Each row is a point on a landscape with many valleys, with its height.
A ball rolls from a point to the lowest of its 3 nearest points, and stops where none of them is lower. Distance is the straight distance between rows; heights are no part of it.
Vum: [113 112 137 131 132 132 148 124 129 128  96 107 160 114 136 130 114  93
  87 159 125]  h=54.8
mub: [137 132 128 136 106 113  97 164 111 142 170 155  74 162 142 138 132 203
 131  99 149]  h=36.8
mupid: [198 188 164 190 107  55 130 165  77 103 134  69 115  88 121  90  95 116
 133  74 171]  h=39.5
Led: [ 81 108 116 109 151 146 122 106 134 139 154 176 134 139 124 147 150 152
 132 137 123]  h=44.5
kotes: [ 74 100 107 100 154 159 129 105 144 133 130 179 146 140 117 159 148 148
 134 146 114]  h=47.8
Pame: [ 91  99 116 115 155 148 111 105 141 135 176 183 111 153 125 131 146 176
 145 134 109]  h=38.2
Zol: [121 137 118 134 136 134  89 134 127 130 182 172  57 176 143 122 148 200
 147 114 115]  h=41.2
Lel: [ 87 117 119 102 141 149 140 116 138 127  74 123 162 116 130 142 122  74
  84 179 114]  h=30.9
Tukor: [ 74  85 104  96 151 174 123  99 157 127 132 191 138 146 116 155 147 165
 139 143  99]  h=44.1
dalef: [137 132 118 139 112 125 127 137 123 150 142 126 112 149 147 145 149 150
 108 118 150]  h=47.5
pip: [147 113 143 116 116 129 138 116 146 102  74 100 194  75  97 108  89  45
 114 144 122]  h=20.8
Detak: [121 125 119 132 124 128 131 126 125 148 145 133 124 143 140 143 152 137
  99 130 147]  h=51.0
benu: [ 76 117 111  98 153 152 142 116 141 129  84 141 159 125 130 156 141  90
 100 178 112]  h=55.7
Dazam: [101  91 122 118 154 151 107  99 146 132 190 180  94 173 136 120 144 195
 156 132  88]  h=40.2
sab: [103 117 114 120 145 138 106 112 131 141 178 176 107 156 130 130 158 162
 131 129 126]  h=44.4
popil: [ 71 111 111 108 152 147 131 111 134 133 127 164 147 129 122 158 146 133
 120 147 123]  h=54.1
Met: [147 119 138 137 126 121 154 125 124 134 108  94 149 124 141 125 128 107
 102 140 132]  h=59.2
Nuni: [147 114 139 110 103 132 132 119 156  94  62  99 204  62  86 116  91  28
 115 138 125]  h=33.0
tenap: [166 148 140 118 106  93 123 130 141  96 101  91 194  54  90 102 107   8
 123 118 143]  h=85.0
Mune: [ 80  84  87  90 156 184 131  83 165 121 102 180 160 155 118 166 171 136
 121 157  95]  h=44.2
tafa: [ 71  99 100  95 154 165 133  99 150 127 114 180 151 141 113 165 155 140
 130 152 109]  h=45.4
debal: [122 139 115 130 123 128  87 143 118 135 177 167  68 168 137 129 148 193
 137 111 128]  h=36.0
Kuro: [158 139 127 140 104 117 143 156 112 153 125 100 110 137 144 145 130 147
 134 107 151]  h=28.6
vig: [ 68  67  93  97 143 208 113  67 182 127 127 196 126 173 136 148 153 171
 114 157  68]  h=33.7
zas: [109 113 115 119 149 143 100 114 138 137 189 175  98 162 134 122 155 176
 145 128 113]  h=46.8
vigut: [125 108 139 119 125 144 138 120 145 114  71 104 176  96 120 117  90  67
  89 162 120]  h=10.0
zak: [ 90  80 122 108 155 162 114 102 153 133 175 186 110 162 131 129 138 191
 150 133  89]  h=33.9
Detu: [ 75  87  94  91 153 179 130  93 160 125 116 185 149 148 118 163 153 148
 131 148 100]  h=43.5
disem: [171 183 155 165 117  86 136 161  90 111 112  77 117  93 119 100  95 106
 152 100 150]  h=30.0
sezu: [163 155 153 155 106  99 149 166  97 156 153  91  97 118 143 131 109 161
 156  95 165]  h=18.4
kod: [ 99  85 131 124 150 153 113 102 153 132 196 170  75 203 153 123 143 215
 164 134  67]  h=57.3
lusur: [133 116 141 131 127 128 148 123 127 128 103 101 159 115 136 122 118  96
  93 150 128]  h=52.4
tir: [ 79  85 117 101 151 165 120  99 151 130 153 191 127 149 121 144 139 177
 147 140 103]  h=46.6
Bapi: [148 130 135 139  99 109 108 172 104 153 165 141  79 154 144 141 126 196
 134  97 161]  h=27.4
bor: [109 119 126 129 133 132 138 115 126 141 137 132 138 137 140 144 146 127
  94 139 143]  h=54.6
bato: [102 115 124 110 129 158 133 117 149 117  63 109 168 102 128 124 104  60
  79 176 114]  h=16.3
vep: [174 147 137 123 116  99 127 129 137 102 102  85 178  74  96  92 104  37
 129 125 134]  h=38.5
dunez: [175 162 137 145 122 109 150 143 114 122 100  77 127 109 130 110 117 102
 150 119 136]  h=32.1
Pirap: [152 138 136 142  96 115 132 165 110 156 141 116  95 140 145 146 124 174
 141  99 161]  h=36.9
zir: [183 162 132 133 114  93 122 136 126 100  98  83 158  76 100  92 107  41
 132 117 142]  h=36.3
pep: [187 185 162 181 105  61 124 167  82  99 120  75 121  87 115  90  91 105
 133  83 167]  h=34.5
nul: [163 164 145 154 110 105 150 158 102 142 119  83 105 115 135 124 108 137
 158 105 152]  h=4.0
vagen: [140 125 124 135 118 123 145 128 123 144 123 106 131 138 146 140 144 124
 104 132 144]  h=53.4
Nese: [ 87 117 121 112 144 144 141 120 132 128  85 128 160 118 134 144 122  90
  86 171 118]  h=39.6
dag: [178 151 134 138 121 110 149 139 119 126  99  78 133 112 127 110 120  95
 144 125 135]  h=43.1
pofi: [113 127 109 125 139 134  99 120 129 139 184 173  90 160 134 126 158 171
 134 121 126]  h=46.4
lanap: [152 137 126 139 102 120 136 151 116 154 134 114 104 140 143 144 137 157
 127 110 153]  h=32.4
nez: [177 168 141 144 120 106 143 148 111 118  99  77 122 102 122 108 109  99
 153 117 138]  h=12.8
vid: [131 107 143 124 128 139 142 120 139 116  79 101 175  95 126 115  95  75
  95 159 119]  h=11.9
goti: [117 127 111 127 128 131 110 124 124 146 166 153 102 155 135 139 158 158
 115 121 143]  h=49.1
sata: [123 119 132 136 125 127 146 124 122 141 120 110 144 132 143 137 143 120
  92 138 141]  h=61.3
gorar: [144 134 127 136 102 115 112 162 111 152 154 140  84 152 145 146 133 183
 131 104 155]  h=13.3
bine: [166 174 159 172 108  94 150 160  85 148 145  79  99 104 138 116 103 145
 160  92 166]  h=21.2
Veb: [ 80  62 133 116 149 168 116  99 157 131 178 184  97 190 151 127 131 212
 147 147  66]  h=35.8
bive: [ 90 115 117 117 146 137 121 109 131 140 162 168 128 140 127 143 150 150
 120 133 132]  h=44.6
bug: [174 176 145 153 118  98 141 152 103 119 102  77 120 100 122 105 105 101
 152 107 140]  h=23.4
Vamut: [162 151 137 143 109 112 149 154 110 147 115  84 113 125 140 135 124 142
 147 109 149]  h=18.7
veke: [110 106 120 119 152 146 103 111 141 132 193 175  78 182 141 116 149 198
 158 124  92]  h=48.0
levu: [133 137 116 130 112 121 100 147 118 145 162 156  78 163 143 139 144 182
 124 109 145]  h=29.1
kirub: [181 167 135 138 117  95 130 143 117 108  97  77 142  91 110  94 107  64
 143 116 140]  h=31.0
bas: [148 109 145 121 121 129 143 121 142 109  80  95 182  83 107 106  89  60
 110 152 123]  h=15.7
doke: [179 189 149 158 109  81 124 165  97 101 102  78 125  85 113  96  91  88
 141 101 156]  h=30.2
bupuz: [ 75 100  92  86 163 165 139  96 155 126  93 165 167 142 118 169 165 111
 118 170 104]  h=69.6
tari: [105 123 111 123 137 132 115 116 128 142 168 160 114 146 131 138 156 152
 114 126 142]  h=47.6
fub: [ 82 118 120 120 145 139 136 114 127 139 137 154 142 132 129 150 146 129
 107 142 133]  h=54.5
guz: [150 136 143 114 102 101 131 127 150  92  88  95 211  45  79 116 102   4
 122 123 136]  h=62.7
golu: [ 89 107 115 113 154 144 115 109 134 138 170 175 122 144 128 139 150 161
 135 133 122]  h=41.5
fenok: [176 134 139 128 124 107 136 124 134 107 100  86 168  85 107  94 104  56
 131 133 131]  h=27.5
zefi: [ 69  70  91  94 151 208 118  61 180 126 120 199 143 167 128 152 164 155
 110 158  74]  h=37.8
Sofub: [175 186 162 179 113  78 142 160  85 120 128  74 110  91 126  99  98 122
 150  88 162]  h=36.6
pif: [ 98 122 119 123 135 132 129 115 125 142 155 149 133 138 136 144 154 140
 104 134 142]  h=50.6
bavak: [122 127 113 131 123 127 115 125 124 147 160 146 107 152 141 143 159 155
 109 120 146]  h=49.7
fos: [ 68  63 117 107 146 191 110  91 169 128 146 194 105 182 145 142 130 196
 131 150  63]  h=24.0
kemil: [105 122 127 135 141 139 106 124 136 130 198 163  45 212 157 125 145 226
 179 114  77]  h=69.7
lik: [ 66 111 108  97 154 154 136 112 140 134 110 165 156 132 122 167 151 121
 120 160 116]  h=54.4
puf: [169 162 144 145 115 108 150 148 106 133 108  78 118 113 132 118 115 116
 151 113 142]  h=31.9
piv: [ 75  78  96  93 150 190 124  84 167 127 120 192 145 155 120 155 152 161
 133 148  91]  h=41.9
sava: [113 135 123 133 144 137  95 132 127 128 191 168  54 186 146 120 146 211
 162 113  95]  h=49.9
gepu: [103 113 134 128 136 136 148 123 126 133 109 118 153 123 139 136 126 106
  89 152 131]  h=54.7
Mitin: [178 137 137 132 127 109 145 127 126 119  98  75 151 107 127 102 114  81
 133 129 130]  h=37.6
Goke: [133 110 136 112 113 148 135 116 150 106  63 101 182  84 110 116  91  49
  95 158 114]  h=14.5
neb: [187 184 158 166 103  68 118 176  91  95 107  79 129  79 111  94  87  85
 130  89 166]  h=31.6
velib: [ 78  68 123 110 149 177 112  95 162 131 163 190 108 172 138 133 128 200
 143 146  73]  h=29.0
kidog: [153 120 140 114 111 118 134 122 150  96  81  96 201  64  88 109  92  30
 121 134 127]  h=34.0
Loguk: [163 165 155 159 106 101 150 159  93 150 141  84 100 110 138 131 111 150
 162  94 160]  h=13.8
mened: [185 186 144 152 104  78 115 165 104  94  95  79 133  77 106  94  91  66
 133  99 154]  h=31.1
zug: [168 174 151 162 118  97 150 160  91 130 117  78 110 102 127 114 102 124
 156  97 152]  h=15.0
muz: [147 136 123 135 111 121 141 135 119 149 127 105 120 144 146 139 144 140
 113 120 149]  h=41.0
fesu: [111 118 125 128 149 141 106 121 138 130 195 168  56 198 152 118 150 211
 171 120  83]  h=61.7
feg: [156 129 135 135 120 120 152 132 124 140 116  93 132 132 146 133 137 118
 113 127 137]  h=72.1
rar: [117 124 114 124 144 135  94 124 134 134 188 172  77 169 141 121 155 185
 149 121 112]  h=46.3
Galav: [ 88 119 128 125 139 133 143 120 126 137 119 133 150 126 134 146 137 117
  91 151 132]  h=53.7
begal: [162 150 143 150 102 109 148 162 101 157 132  95 101 123 141 136 116 155
 154  99 158]  h=18.9
Vopud: [ 70 115 101  90 160 156 140 111 145 128  94 151 161 132 124 162 151 100
 110 170 112]  h=63.1
bok: [175 182 139 149 115  92 129 154 106 108  98  76 128  91 116 101 100  80
 147 109 143]  h=28.7
zaka: [158 118 141 135 128 118 151 126 127 126 101  86 156 112 132 110 116  88
 108 140 129]  h=47.1
mase: [135 135 117 133 107 124 110 143 120 149 154 144  96 154 142 142 149 171
 120 108 150]  h=24.2
Gepep: [130 137 120 135 117 122  93 149 118 138 167 162  74 164 142 133 146 189
 131 107 140]  h=32.3
Nov: [150 125 142 112 107 112 133 122 153  91  84  96 206  56  81 113  97  20
 125 129 133]  h=47.2
kat: [ 69 107 106  99 154 153 134 108 139 133 118 170 154 134 116 162 152 134
 125 150 119]  h=51.1
sig: [183 187 162 189 111  72 137 161  78 113 133  74 110  92 124  96  99 122
 143  82 166]  h=41.7
puni: [187 184 135 142 103  84 112 153 115  96  95  81 144  81 104  95 100  50
 134 107 150]  h=32.2
vev: [117 138 127 140 129 122  88 152 118 125 184 172  51 180 143 124 140 211
 148 108 117]  h=43.0
Senik: [167 124 144 123 122 114 138 119 140 105  95  88 182  82 103  97 100  48
 124 134 129]  h=22.9
nogu: [ 82 119 123 116 144 140 141 119 129 132  98 136 155 124 135 149 132 105
  91 165 125]  h=47.4
pones: [168 145 133 140 116 117 155 141 116 140 110  83 127 127 138 126 128 119
 136 119 138]  h=3.0

Call two points neighbours if one is among the 3 nearest of the other. Go from one point of each pair to the other, from neighbour to neighbour, staying as low as possible. Name the highest point that can't be avoided.
pones and gorar | Pirap
pones and nul | Vamut
piv and nul | pofi

For each start below, name the point where the ball stops.
sig | nez
fesu | fos
fenok | vigut
sava | gorar
mened | nez
mupid | nez
Detak | nul
tenap | vigut
sata | nul
zir | nez
